Points on a hilly landscape, in no order, each with its height.
From any point a ball rolls to the lowest of the 2 points nearest to it. It stops when none of these is lower. Distance is the straight distance between rows; heights are no part of it.
Z_968: [112 112 157 115 122 117 143 115 159 119  80 149 159 106 138 107 137 152
 128 135 128 108 112 112 124 108 131 137 136 157]  h=24.9
Z_76: [100 103  97 165 169 136 113 155 128 167 144 115  94 136 103 179 117 119
  44 128 199 134  90 142 121  90 180 168 124 140]  h=23.6
Z_567: [161 170 142 120  91 104 128  97 130 172 128 177 103 145 158 138 110 131
 164 164 138 142 178  98 131 148 115 139 115 108]  h=31.9
Z_167: [163 118 109 105 120  99 123 113 159  55  90  27 163 135 152 130 123 151
 147  92  76  99 109 160 117 163 101  81 143 132]  h=58.1
Z_264: [151 105 131  94  69 119  90  79 146 111 132 115 175 136 144 171 130 141
 101 116  98 130 132 119 140 142  87 115 119  90]  h=56.4
Z_40: [ 85 122 175  99 127 128 156 133 146 155 124 204 122 153 120  80  69 153
 171 172 151 135 137 146 122  49 147 147 130 191]  h=34.4
Z_185: [118 104 118 130 143 134 101 134 151  69 143  48 182 159  74 160 143 131
  81  76  74  74  99 126 145 142  94  99 135 119]  h=50.5
Z_746: [ 63 142 176 123 148 130 163 146 210 152 175 177 176 142 144 118 107 159
 174 141 162 134 123 104 133  80 161 151 115 190]  h=35.3
Z_794: [122 118 159 113 137 134 142 148  74 137  85 159  82 108 106  71 128 133
 123 178 158 133 126 158 122  87 146 151 142 164]  h=19.0
Z_145: [122 137 117  99 112 176  82 136  88 120 172 120 137 153 102 144 127 104
  95 123  89 143 126  91 148 112  75 103 102 134]  h=68.6
Z_344: [123 129 138  74 122 185 116 137  76 135 134 194 111 144  96 115  86 136
 131 175 137 155 103 150 144  47  92 110 137 167]  h=37.6
Z_758: [106  74 101 170 162 146 133 153 120 161 175 124 106 125  91 181 119 119
  39 123 162 149  89 155 111 109 165 160 145 106]  h=26.6
Z_575: [138 151 118 108 105 159  96 138  84 133 155 137 111 134 128 124 142  97
 119 138  91 142 146 107 131 138  79 115  96 134]  h=68.9
Z_431: [111 152 122 174 175 133 112 143  86 148 123 104  53 133 160 117 151 106
  99 165 156 121 148 153 121 156 153 127  76 168]  h=10.5
Z_402: [139 133 164  88  80 155 132 117 142 153 142 163 162 125 142 109 139 146
 148 154 106 124 134 103 140  91  99 137 126 164]  h=70.3
Z_170: [ 68 103 130 186 146 132  96 174 115 161 115 177  75 170 120 162  96 121
 120 165 190 133 144 132 136 100 167 133 101 131]  h=21.3
Z_718: [101 104 117 195 131 132 131 161 152 166 121 102  99 131 133 161 126 112
  69 142 169 117 125 122 118 117 184 166 114 147]  h=19.5
Z_710: [115 113  98 187 140 152 133 158 116 159 163 128  67 132 125 157 133  88
  66 140 119 150 127 139 104 142 149 146 101 111]  h=42.7
Z_101: [143 130 101 189 100 149 147 133 141 151 147  78  67 143 173 156 114  82
 112 124  91 129 155 150 103 173 143 142 119 120]  h=44.6
Z_539: [119 100 119 137 151  96 113 115 151 117 104  64 153 107 129 153 153 142
  63  91 170 109  89 141 120 139 165 163 130 136]  h=56.5
Z_53: [142 135 149  93 129  94 140  68 175 114 107 210 151 138  92 122 128 154
 163 127  96 127 134  99 141 125 103 125 146 101]  h=67.2
Z_315: [131 119  57 147 144 144 117 131  95 109 188  91 139 114 104 160 145  80
 117  55  96 151 110 152 132 173 130 114 158  28]  h=32.6
Z_143: [127 166 146 136 129 145 172 141 127 149 137 110 111 114 187  74 139 125
 171 148 129 112 154  98 123 152 149 140 116 191]  h=47.6
Z_457: [151 144  48 127 150 127 108 135 103  85 165  81 126 114 105 149 137  83
 140  58  79 160 120 154 123 177  99  91 140  49]  h=31.8
Z_63: [111 135  87 159 146 135 123 123 173 129 122  75 146 120 103 146 170 104
  95  81 102  80  94 112 130 134 130 145 141 134]  h=52.6
Z_604: [127 172 132 134 153 133 180 142 165 143 141 117 138 108 154  81 155 133
 175 125 113 110 123  83 125 149 138 142 128 182]  h=48.4
Z_868: [134  98 110 135  88 134  97 126 100  89 168  43 154 134 131 166 107 117
 115  60 104 135 130 182 116 187 105 119 134  78]  h=57.8
Z_131: [200 162 133  89 103  95 130  82 118 111 103 149 116 117 142 137 105 147
 165 129 122 168 154 131 112 164  80 111 161  86]  h=59.1
Z_6: [ 92  98  98 152 168 170  95 155  30 137 207 110 109 130 115 163 136 101
  71 113 174 156 103 179 124 131 142 117 105  88]  h=61.3
Z_287: [122 134 118 115 114 138  83  95  98 152 169 199 105 154 107 181 109 117
  98 146 143 173 153  99 138 124 109 132 108  81]  h=58.3
Z_38: [195 145 119 130 114 119 139  71 175  90 139  86 134 152 153 177  97 151
 130 109  81 154 144 114 108 193  89 102 119 101]  h=60.3
Z_661: [162 139 182 139  96 112 177 112 117 135  75 152  81 135 201  86  91 151
 188 184 158 121 186 134 132 140 167 120 143 135]  h=35.9
Z_667: [144 144 116 148  84 123 162 153 115 147  78  75 102 107 194  71 126 105
 182 154 127  97 172 136 143 126 170 127 155 178]  h=63.2
Z_440: [157 148  90 126 132 110 153 107 173 101  73  64 138 109 176 102 135 132
 176 102  95  98 116 132 113 139 130 110 163 159]  h=61.6
Z_283: [163 160  57 146 170 115 141 119 150  94 111  63  98 119 150 144 118 116
 159  85  98 157 120 142  87 178 114 102 147 123]  h=41.0
Z_894: [116 128  83 182 123 115 128 169 160 142 108 155 115 129 106 152 138  94
 148 110 125 132 134  74 142 135 152 132 136  65]  h=27.1
Z_454: [ 85  90 147 184 122 115 114 145 137 151 119 178  85 162 127 174  90 127
 112 147 170 148 157 124 117 129 163 147 107 103]  h=18.9
Z_270: [123 155 149 128 144 131 186 113 208 121 143 110 188 115 168  99 168 150
 177 115 102  82 116 100 137 139 134 125 133 174]  h=49.4
Z_257: [113  91 132 103 146  99 110 119 117  96  87  97 168  89 122 123 151 159
  90 100 164 114  89 148 124 130 139 141 149 128]  h=55.0
Z_514: [181 139 152 100 101 150 182 134 130 107 108  76 134 107 133  57 142 137
 158 144  75 111 119 133 119 123 109 130 155 178]  h=66.3
Z_842: [147 161 160 162 107 102 119 131 111 173 114 184  66 167 168 129 109 123
 180 183 163 132 195 117 139 153 137 121 105 100]  h=32.9
Z_97: [151 157 178  77  95 142 141 104 130 158 178 179 143 145 136 106 122 159
 159 168 117 148 146 100 133 112  91 140 108 167]  h=70.7
Z_279: [111 110 163  99 136 133 101 116  98  94 127 159 122 143 109 143  90 161
  99 139 140 164 125 129 110 131  85 114 104 155]  h=56.6
Z_32: [108 121  93 170 102 141 124 129 167 145 122  68 128 126 143 146 141  89
 101  91  98  97 121 124 124 139 147 156 133 132]  h=53.6
Z_883: [151 119 158  99  73 129 124 129  93 163 100 204 110 139 103 107 118 127
 151 174 139 139 149 126 144  67 133 147 169  81]  h=25.0
Z_846: [ 95 126 123 115 190 126 129  99 168 107 109 176 162 122  62 135 164 150
 119 110 127  83  85 104 149  93 106 112 140 149]  h=72.9
Z_503: [101 112 128  81 111 179  98 120 108 124 128 177 146 134 113 150  90 141
 111 144 138 146 101 120 147  63  91 112 134 167]  h=35.5
Z_117: [142 145  59 149 127 121 126 128 160 130 107 138 129 121 134 156 146  97
 164  93  91 131 138 102 134 152 120 122 155  79]  h=28.9
Z_427: [142 157 148  75 119 155 109 114 122 132 178 174 140 148  92 129 110 147
 133 156  99 156 138  82 143 114  67 118  90 159]  h=71.1
Z_332: [ 99 133 117 140 149 154 124 119 185 132 136 106 178 116 105 138 166 122
 102  95 109  76  96  97 142 100 113 132 123 171]  h=51.6
Z_671: [138  94 159 145  83 112 140 159  94 137  59 147  96 116 150  93 127 133
 154 182 165 113 167 149 150 102 165 134 158 128]  h=64.2
Z_652: [143 107 107 131 167 108 104 143  90 103 169  28 163 121  85 144 142 144
  75  56 159 120  85 158 118 174 129 144 124 104]  h=50.8
Z_338: [119 145 135 176 115 133 172 143 162 147 111  86 116 126 206 104 121 126
 156 141 149  97 160  91 131 151 187 140 113 178]  h=46.6
Z_528: [154 113 119 140 155 111 116 165  75  79 175  32 164 120 100 140 111 143
 113  59 146 141 118 169 101 206 106 116 116  97]  h=52.2
Z_757: [127 144 115 175 101 141 148 124 148 146 125  67  95 134 207 128 114  99
 141 126 108 106 164 128 115 168 157 137 109 161]  h=45.5
Z_45: [135 163 162 132  98  79 160  96 200 172 149 191 138 170 148 136  91 152
 183 147 137 133 165  71 131 143 153 148 107 102]  h=32.1
Z_639: [ 95 110 128 184 101 145 137 139 217 158 132 147 178 135 130 171 144 121
 121 122 120  99 130  83 149  94 152 143 124 118]  h=25.9
Z_709: [120 120 110 144 118 115 112 145  88 128  93 135  99 103 157 133 137 106
 134 122 154 138 151 139 119 157 133 137 139 105]  h=13.4
Z_911: [167 125 178 117  71 143 192 126 143 147 100 140 130 112 168  67 131 147
 178 179 117 120 146 133 130 101 154 150 152 150]  h=37.2
Z_300: [115 135 132  94 143 170 116 142 139 110 147 134 170 130  82 120 129 147
 118 126 106 127  97  88 140  85  75 109 118 192]  h=67.6
Z_984: [142 116 142 145  90 137 139 154  89 151  78 121  96 111 164  75 145 115
 154 185 140 101 174 151 150 109 154 135 147 167]  h=63.8
Z_813: [ 68 123 176 144 141 124 152 144 216 154 130 145 180 125 158 123 113 156
 141 144 175 109 113 103 133  71 183 142  96 194]  h=33.0
Z_979: [150 105 129 103  75 116 109  87 177  98 104  79 182 130 177 156 136 132
 117 106  71 110 120 147 131 150 106 101 109 106]  h=55.6
Z_657: [169 144  98 100 122 115 113 151  69  86 109  53 109  98 140 100 121 106
 158  96 106 149 130 178 106 163  92 100 164 117]  h=27.0
Z_971: [138 128 100  98 188 102  91 141  87 103 141  58 160 119  73 129 173 135
  81  65 161 110  69 135 141 141 127 137 144 113]  h=49.3
Z_829: [158 131 135  99  81 119 126 115 118 151  97 194 137 121 108 111 135 126
 160 148 115 136 140 101 150  95 117 139 175  70]  h=23.5
Z_990: [115 123 127  99 114 172  94 130 135 111 153 110 178 146  96 145 134 129
 103 114  82 116 115  85 149 102  72 109 119 160]  h=68.1
Z_849: [110 107 109 127 122 135  95 135  97 109 131  70 135 117 128 142 141 112
  82  86 123 123 113 144 115 157 117 139 130 127]  h=24.4
Z_692: [ 94 105 141  95 156 143  85 139  22 116 138 183 104 125 112 129 113 130
 114 145 178 164 120 176 126 105 111 111 133 116]  h=65.1
Z_380: [155 131 139 113 103 147  84 132  36 144 119 145  83 128 155 108 153 100
 134 169 127 134 169 176 144 133  95 113 134 106]  h=15.1
Z_808: [109  86 131  95 154 127  89 134 104  79 125  87 182 123  94 147 134 162
  66  97 151 116  77 129 134 113 109 118 139 142]  h=53.5
Z_451: [162 175 143 125 107 113 151  73 170 154 154 171 118 150 153 148 104 142
 157 144 114 151 162  75 121 169 116 141 105 113]  h=30.8
Z_626: [ 86 145 169 102 142 128 152 113 202 146 176 204 179 144 115 117 125 160
 180 134 123 137 129  95 139  93 127 146 123 172]  h=37.1
Z_729: [148 109 102 119  85 112 104 106 157  73 123  40 159 140 155 161 110 128
 132  75  74 118 124 169 118 172 102 100 133 101]  h=56.7
Z_364: [127 147 179 155 134 103 123 136  90 154  88 190  54 156 158  92 110 125
 180 194 156 132 190 143 133 137 147 118 114 121]  h=33.7
Z_22: [ 76 120 121 161 155 116  87 194  88 160  92 153  78 145 109 120 117 114
 121 170 213 115 131 128 154  79 181 126 111 147]  h=24.5
Z_189: [ 95 146 140 108 152 138 139 172 126 166 106 162 111 116  99  78 110 133
 142 168 186 116 104 129 140  32 164 157 133 210]  h=22.3
Z_111: [166 162  59 162 137 120 134 132 142 126 121 103  78 128 176 161 105  95
 171 111 113 179 160 137  90 170 133 106 140  94]  h=39.3
Z_892: [111 140  69 129 129 130  89 166  41 115 154  86 107 104 141 116 155  62
 118  87 122 137 122 162 122 155 133 108 122  66]  h=42.4
Z_485: [125  95 152 117 150 123 104 124 118  70 143 125 150 142  92 163 105 174
  87 113 127 163 116 122 112 159  86 115 110 121]  h=55.5
Z_99: [137  90 128 155 134 148 118 125  82 118 204 127 126 118 108 181 113 128
  91  91 152 181 136 169 106 184 116 131 118  61]  h=60.2
Z_977: [117 124 152  71 135 135  99 124  41 124 132 214  95 138  87 116 104 126
 120 153 142 178 129 154 127  90 100 113 142  96]  h=65.7
Z_303: [157 158 135 146 109 114 164 125 136 136  84 142  89 127 204 111  96 132
 198 155 141 138 177 109 118 158 151 117 141 132]  h=37.0
Z_524: [ 81 116 154 124 109 115 116 109 175 152 119 205 145 150 125 147  97 145
 133 140 141 141 142  99 133  90 140 145 112 128]  h=30.1
Z_618: [ 77 144 124 127 190 104 137 126 168 137 104 187 132 128  69 113 130 136
 135 116 142 117  99  93 125  92 143 148 129 149]  h=73.4
Z_26: [152 104 169 101 133 110 116 135  92  62 113  95 147 121 125 129 111 170
 108 116 132 153 130 138 106 176  84 105 124 129]  h=54.4
Z_732: [ 72  97 102 129 151 157  89 136 101 129 134 145 139 124 111 170 118 121
  79 111 170 144  94 116 136  89 139 131 142 126]  h=30.5
Z_489: [135 115  96 139 167 133 110 170  68  76 212  45 171 143  54 146 126 115
  96  59 100 140 101 141 130 175 114  95 126  53]  h=37.9
Z_490: [141  93  89 143 172 133 120 126 116  67 187  70 172 141  54 173 150 129
  97  60  97 114 100 146 144 181 104 101 148  61]  h=36.1
Z_318: [128 114 136 114 107 136  99 134  60 132 103 157 107 114 143 120 142 115
 126 144 137 141 150 142 131 130 109 131 144 110]  h=16.0
Z_429: [185 150 177  83 105 108 154  93 112 113 101 170 101 125 126  98 106 151
 153 155 111 159 148 130 107 142  90 125 147 114]  h=58.5
Z_695: [101 114 200  82 103 140 159 121 198 145 134 162 203 112 171 102 129 166
 150 168 131 124 111 135 138  59 150 124  99 181]  h=69.2
Z_388: [ 99 137  99 195 149 153 131 184 135 178 157 155  72 145 118 146 134  92
  99 165 139 136 133 110 118 107 164 142  74 132]  h=41.7
Z_636: [ 89 128 147  91 134 140 124 131 105 150 116 214  99 158 110 109  64 136
 156 170 154 142 130 160 128  49 122 137 124 184]  h=36.3
Z_377: [136 127 111 104  80 140  74  88  92 153 161 159 134 144 128 181 127 112
  95 131 131 151 148  98 149 131 103 132 128  70]  h=57.7
Z_568: [112  97 172 115  85 106  96 125  94 153  93 208 106 156 130 128  97 138
 147 173 169 133 164 142 142  82 137 138 145  98]  h=26.8
Z_904: [101 138 145 157 162 133 125 137  99 151 107 115  76 129 165 104 132 137
 112 175 174 107 149 131 129 133 166 139  92 207]  h=5.9
Z_479: [148 158 174  97  99  77 176  84 215 156 136 197 177 145 150 109 120 172
 206 152 123 115 148  95 145 120 145 135 133 103]  h=33.4
Z_248: [166 173 114 118 137 123 168 143 115 125  92 126  93  93 153  71 136 117
 177 137 104 138 135 113 107 145 122 122 139 146]  h=65.3
Z_156: [159 170 123 133 147 117 165 146  88 127  77 107  67  97 165  67 131 114
 156 158 139 128 150 138 111 154 148 121 131 166]  h=64.9
Z_409: [110  99 114 145 133 160  88 132  51 132 188 140 112 135 126 175 128 106
  87 113 150 168 138 160 125 155 116 120 113  68]  h=60.8
Z_622: [118 137 117 142  96 122 123 154 148 159 105 186 142 132 113 128 142 109
 167 132 126 124 146  65 158 105 133 130 146  92]  h=25.4
Z_605: [169 166 100 150 124 116 149 103 148 131 106 123  93 129 190 152 101 123
 178 125 119 164 163 107 100 172 128 114 138 111]  h=38.2
Z_674: [120  89  83 167 135 145 124 131 118 131 173 106 133 118 104 179 147  95
  79  80 112 144 108 139 124 155 139 141 158  56]  h=30.9
Z_867: [ 79 112 187 109 107 102 144 127 183 153 109 201 154 159 137 103  76 156
 168 157 150 130 143 122 126  58 162 142 115 161]  h=32.4
Z_209: [ 99 154 147  98 145 141 148 143 142 155 147 205 138 128  96  88 128 137
 167 150 120 146 122  95 131  82 117 143 124 168]  h=38.6
Z_434: [101 135 150 135 134 139 150 117 215 134 134 115 199 110 146 119 168 142
 135 114 115  75 106 102 137 104 131 131 113 180]  h=50.4
Z_206: [160 121  98 175 112 140 170 110 178 129 147  57  95 136 164 159 103 109
 106 107  71 127 128 147  90 175 142 132 138 123]  h=45.6
Z_715: [118 135  96 147 151 114  87 151  49 134 125  48  77 112 151 112 159  89
  94 120 166 105 146 190 132 164 156 138 110 142]  h=62.8
Z_771: [ 91 157 115 151 147 170 130 163 131 172 175 175  95 138 135 133 132 106
 133 159 132 144 136 102 119 110 133 136  67 165]  h=40.7
Z_311: [106 160 133 130 136 144 137 149 120 156 137 177 108 121 129 102 137 115
 151 150 125 140 131  89 119 120 125 143  96 163]  h=39.7
Z_251: [169 130  99 112 167  87 132 120 143  57  92  42 154 121 120 126 144 154
 136  81 114  95  94 154 114 173 101  98 159 136]  h=59.3
Z_890: [138 127 156  69 133 109 117  81 120 103 119 203 139 137  62 120 110 153
 133 131 102 154 127 109 134 117  86 119 145  99]  h=66.7
Z_627: [ 93 117 129 204 130 141 153 171 202 174 140 130 137 138 110 156 121 117
 103 131 157 110 115  84 131  88 175 158 116 149]  h=23.2
Z_742: [125 116 178  89  75 151 133 109 167 138 130 125 185 119 177 110 143 146
 133 151 106 109 127 122 137  94 117 123 103 180]  h=69.9
Z_543: [137 131 124 163  83 119 143 108 214 155 125 150 161 145 158 167 132 133
 152 129 109 115 148  83 140 134 142 141 120  97]  h=27.8
Z_339: [126 128 182  87 126 113 156  74 224 125 130 188 205 132 138 125 151 172
 162 147 101 104 114 114 149 106 126 106 100 133]  h=68.0
Z_518: [165 110  92 169 120 132 166 109 190 114 156  44 110 141 112 157 114 112
  91  90  44 111 107 166 105 171 122 122 159 113]  h=46.9
Z_682: [139 109 190 134  87 145 188 147 132 146  96 155 113 116 137  61 125 149
 160 195 146 114 148 144 134  72 179 160 141 171]  h=38.4
Z_382: [146 134 147 112 111 175  96 138  51 154 132 159  82 140 141  91 154 111
 136 194 115 126 155 162 148  94  93 112 115 149]  h=12.9
Z_181: [149 105 110 168 142 148 137 151  64 129 219  71 125 106 107 147 116 108
  95  70 144 161 123 201  94 195 126 124 115  65]  h=59.5
Z_765: [164 134 114  92  97 144 134 128  98 130 106 159 131 106 103  99 157 107
 153 130  85 136 122 116 145 105  99 124 180  86]  h=21.8
Z_305: [162 141 113 144 110 121 144  69 206 135 146 159 141 144 126 177 127 137
 137 119  91 134 144  89 136 160 115 137 121  90]  h=29.3
Z_776: [162 157  35 161 186 107 145 133 152 107 140  45  91 116 121 150 130  99
 135  75 101 150 103 163  86 174 137 114 148  98]  h=42.5
Z_475: [ 90 111 110  86 143 172  85 124  66 106 151 167 139 138 102 166  95 128
  95 125 150 170  92 117 150  87  99  97 143 128]  h=33.2
Z_620: [117 153  98 111 169 116 114 156 118 145  92 120 132  96  95  93 176 110
 107 112 147 102  90  95 140  92 143 145 146 138]  h=46.7
Z_997: [ 96 149  65 136 137 124  93 171  81 142 125  77 109 108 126 117 167  58
  96  95 128 110 107 126 134 123 158 139 128  99]  h=43.9
Z_860: [ 99 120 139 122 180 135 136  77 194  90 133 181 165 147  66 151 142 164
 117 117 108 102 100 102 143 118  99 110 109 151]  h=72.4
Z_386: [127 128 157 117 123 163 128 156  70 160 112 187  76 132 118  79 131 125
 154 203 140 133 143 160 139  67 133 132 129 156]  h=15.8
Z_863: [113 124  95 159 167 128  94 161  42 141 166  86  90 113 134 133 159  96
  80 113 183 135 126 191 115 161 157 138  95 103]  h=62.1
Z_320: [120 141  94 106 188 115 102 133 115 116 107 108 147 110  73 122 184 120
  86  90 146  98  71 107 144 108 125 134 152 129]  h=47.8
Z_999: [150 124 117 169 121 142 135 118 123 135 156 114  79 134 146 167 119 103
  95 127 104 157 149 137  98 182 115 136 106 108]  h=43.7
Z_617: [155 133 127  97  66 113 100  71 148 156 131 156 164 134 147 163 131 136
 120 141 119 125 148  92 148 122 102 136 127  90]  h=57.1
Z_336: [130 132  78 150 126 111 115 151  92 123 105  77 100  99 165 131 137  88
 139 101 141 134 143 156 114 167 141 136 145 115]  h=16.5
Z_974: [131 143 176 114 143 128 112 111  86 110 127 169  81 139 129 129 103 141
 119 154 136 168 151 132 104 162  90 117  93 145]  h=57.3
Z_322: [148 133 161  81 113 136 116  80 174 110 163 167 183 156  95 147 117 176
 128 143  94 137 128  81 149 112  73 112  95 150]  h=71.6
Z_815: [147 149 119 126 151  90 135 150  71 124  73  90  76  88 145  78 147 120
 120 149 173 124 139 152 123 147 162 141 137 159]  h=64.3
Z_781: [142 153 194 104 126 113 157  93 115 122 112 181  96 137 150  93  94 151
 151 155 122 152 152 114 101 150 112 131 115 149]  h=58.2
Z_859: [196 168 129 102 101 140 177 119 134 121 106 105 120 108 161  76 128 135
 197 140  77 133 141 126 115 139 103 117 159 153]  h=65.8
Z_302: [139  98  70 163 181 135 143 112 156  98 171  98 137 131  50 176 174 108
  74  81  91  88  85 147 141 159 121 115 161  79]  h=33.9
Z_121: [ 88 112 110 123 132 152  92 136 111 133 116 101 140 113 126 139 144 117
  76 113 143 111 104 116 130  98 126 144 129 161]  h=27.6
Z_963: [161 120 132 128 149 106 124 139  90  67 132  69 139 110 131 140 113 150
 124  85 143 162 132 160  94 206  93 108 130 108]  h=53.4
Z_233: [163 156  79 115 145 115 104 158  90  70 147  56 126 118 111 131 121  99
 153  74  85 162 129 158 109 181  82  85 139  83]  h=29.9
Z_293: [128 169 128 158 149 142 121 146  84 145 126 141  62 131 171 102 147  97
 137 167 123 131 162 135 117 160 124 111  75 147]  h=13.5
Z_160: [128 120 165 107 129 124 150 130 109 122  81 147 117 102 121  77 128 151
 125 157 139 127 118 132 112 106 132 147 141 174]  h=21.9
Z_916: [160 149 204  92  70  88 181 124 181 177 160 184 158 154 153  88 120 168
 206 185 147 128 156 111 142  93 156 162 141 115]  h=34.9
Z_376: [129 111 113 142  75 129 123 101 177 121 104  81 154 125 189 155 130 117
 119 107  90 109 133 134 123 148 131 129 119 125]  h=54.6
Z_669: [105 101 147 171 111 104 118 136 120 133  96 159  95 138 161 156 107 132
 128 142 173 142 162 135 119 156 157 144 121  99]  h=16.6
Z_743: [128 111 142 112 143 133 122  74 184  84 138 157 171 148  84 166 133 169
 104 120  93 123 117 100 142 141  85 106 102 124]  h=72.0
Z_367: [148 116  85 154 125 138 122 149  93 107 207  30 129 122 106 153  98 100
 122  51 104 149 119 207 103 192 120 117 139  63]  h=58.7
Z_731: [121 112  85 149 169 149 127  94 158  98 146 151 147 133  66 175 166 115
  99  92  94 113 107 103 151 147 110 116 144  88]  h=32.0
Z_447: [196 145 107 102 111  99 124  66 161  89 112 118 141 129 147 165 111 153
 160 109  97 151 139 123 122 177  77  97 148  91]  h=59.7
Z_110: [116 135  94 119 153 138  91 166  39 102 173  91 120 109 113 125 151  87
  88  94 131 157 110 147 118 158 109 102 102  83]  h=41.2
Z_74: [121 120 128 131 155 106 100 143  53 128  98  91  88 101 147 103 153 125
  98 147 190 119 145 174 132 143 155 141 126 161]  h=63.6
Z_858: [151  98  95 171 116 147 153  98 197 128 163  96 133 136 104 179 139 106
  86  96  51 108 117 137 128 153 116 131 150  96]  h=48.0
Z_933: [ 94 130 153 133 153 116 133 131 144 147  93 123 122 118 149 108 118 153
 102 154 189 108 121 118 125  91 178 158 108 212]  h=12.6
Z_854: [139 146 146 100 126 151 142 144 136 120 130 104 155 113 114  80 155 136
 137 127  85 107 112  98 130 122  88 125 130 189]  h=66.9
Z_56: [101 144  82 126 157 122  85 175  73 155 114 100 114 110 116 113 170  82
  80 117 175 113  99 117 143  89 169 142 129 126]  h=45.2
Z_55: [126 102 107 148 112 158 118  97 186  94 159  72 170 158  84 175 149 112
  83  82  50  77 108 130 152 135  96 108 130 106]  h=49.2
Z_970: [105 116 157 111  78  98  92 107 131 168 115 215 129 170 124 153  85 140
 143 161 162 135 164 105 148  78 136 141 124  96]  h=28.4
Z_379: [104 129 154 121 140  99 157  72 224 120 118 211 179 145 110 136 143 161
 170 126 105  91 125 105 148 111 128 120 117 120]  h=67.7
Z_949: [129 117 200  82 108 113 175  96 211 134 107 179 198 122 152  95 140 167
 164 161 106 112 108 131 139  78 153 118 112 135]  h=68.5
Z_536: [180 137 187  99  58 125 184 113 150 167 123 173 135 136 151  84 119 157
 186 186 128 130 152 127 135  92 145 159 144 121]  h=36.0
Z_428: [157 124 162  58 104 136 113  99  76 120 133 198 124 141  69 113 104 143
 122 158 118 169 123 124 136  83  87 125 157  93]  h=66.2
Z_436: [ 95 111 134 125 172 122  90 150  38 128 107 148  87 110 123 109 134 134
 109 155 202 138 132 185 127 121 143 133 125 141]  h=64.4
Z_299: [159 138 200 139 102 126 168 125 102 156  97 178  72 148 161  70 113 147
 192 214 148 121 185 150 141 120 157 137 137 142]  h=34.8
Z_803: [102 141 131 107 152 140 122 146 129 152 107 126 132 107 115 104 129 139
 106 146 177 114 100 117 134  61 144 148 122 218]  h=17.8
Z_511: [ 99 104 136 159 146  96 130 122 191 135  80 106 152 112 143 146 138 148
  76 120 169 102  99 123 122 108 186 153 114 147]  h=58.0
Z_413: [107 101 213 132  92 134 186 165 152 151 121 164 125 147 139  64 104 159
 184 206 173 113 158 151 151  50 196 147 133 182]  h=40.0
Z_879: [111 126 151 144 135 103 169 108 206 121  82 147 162 118 162 119 131 159
 148 128 133  98 119  97 123 132 165 133 119 139]  h=27.5
Z_833: [ 93 127 178 142 140 108 182 121 238 135 105 136 186 120 183 114 132 160
 148 142 141  93 112  99 132 114 192 120  93 149]  h=29.8
Z_212: [111  95 120 110 164 131  85 149 111  72 143  48 192 151  68 158 140 152
  63  81 122  97  79 122 145 123 103 101 136 129]  h=52.0
Z_738: [136 127  88 138 149 121 129 102 152 101 114 147 136 115 106 156 148 123
 135  94 101 130 123 107 131 166 103 122 146  89]  h=30.4
Z_67: [126 126  90 126 125 109 102 139  92 105 125  28 119 107 137 125 133 105
 110  67 130 116 115 174 114 176 131 141 140 125]  h=20.8
Z_361: [173 130 117  92 108 134 125 148  76  93 104  96 122 105 113  94 144 109
 140 116  87 140 123 144 121 136  83 109 167 107]  h=24.3
Z_554: [131 136  80 134 173 130 110 175  50  96 217  51 142 119  78 126 138  97
  75  64 129 149  86 161 114 164 127 104  95  61]  h=39.6
Z_848: [140 156  93 139 113 114 154 138 160 135  77  62 130 100 179  88 137 107
 173 116 109  91 135 121 127 130 159 132 158 175]  h=62.4
Z_840: [119  70  99 167 161 138 146 145 106 148 193 120 128 108  79 170 133 118
  56  93 140 153  87 157 114 142 156 150 159  65]  h=29.0
Z_940: [ 72 127 143 138 144 114 122 190 127 163  89 171 106 142  93  94  93 128
 150 163 198 114 124 112 147  48 173 142 126 175]  h=25.7
Z_103: [155 139  93 130 166  95 157  91 191  86  71  67 149 117 152 127 160 148
 148  95 115  73  93 144 122 151 134 104 150 152]  h=60.7

Call two points neighbours if one is among the 2 nearest of the other. Go from one point of each pair to the other, from neighbour to neighbour, staying as low as possible. Name the highest point that can't be avoided.
Z_765 and Z_451 -> Z_315
Z_382 and Z_709 -> Z_318
Z_382 and Z_718 -> Z_344
Z_904 and Z_382 -> Z_940

For each start below, name the point where the ball stops.
Z_485 -> Z_765
Z_111 -> Z_451
Z_671 -> Z_451
Z_344 -> Z_709
Z_742 -> Z_74
Z_103 -> Z_382
Z_56 -> Z_765
Z_302 -> Z_765
Z_518 -> Z_382
Z_145 -> Z_74
Z_413 -> Z_765
Z_846 -> Z_74
Z_99 -> Z_382
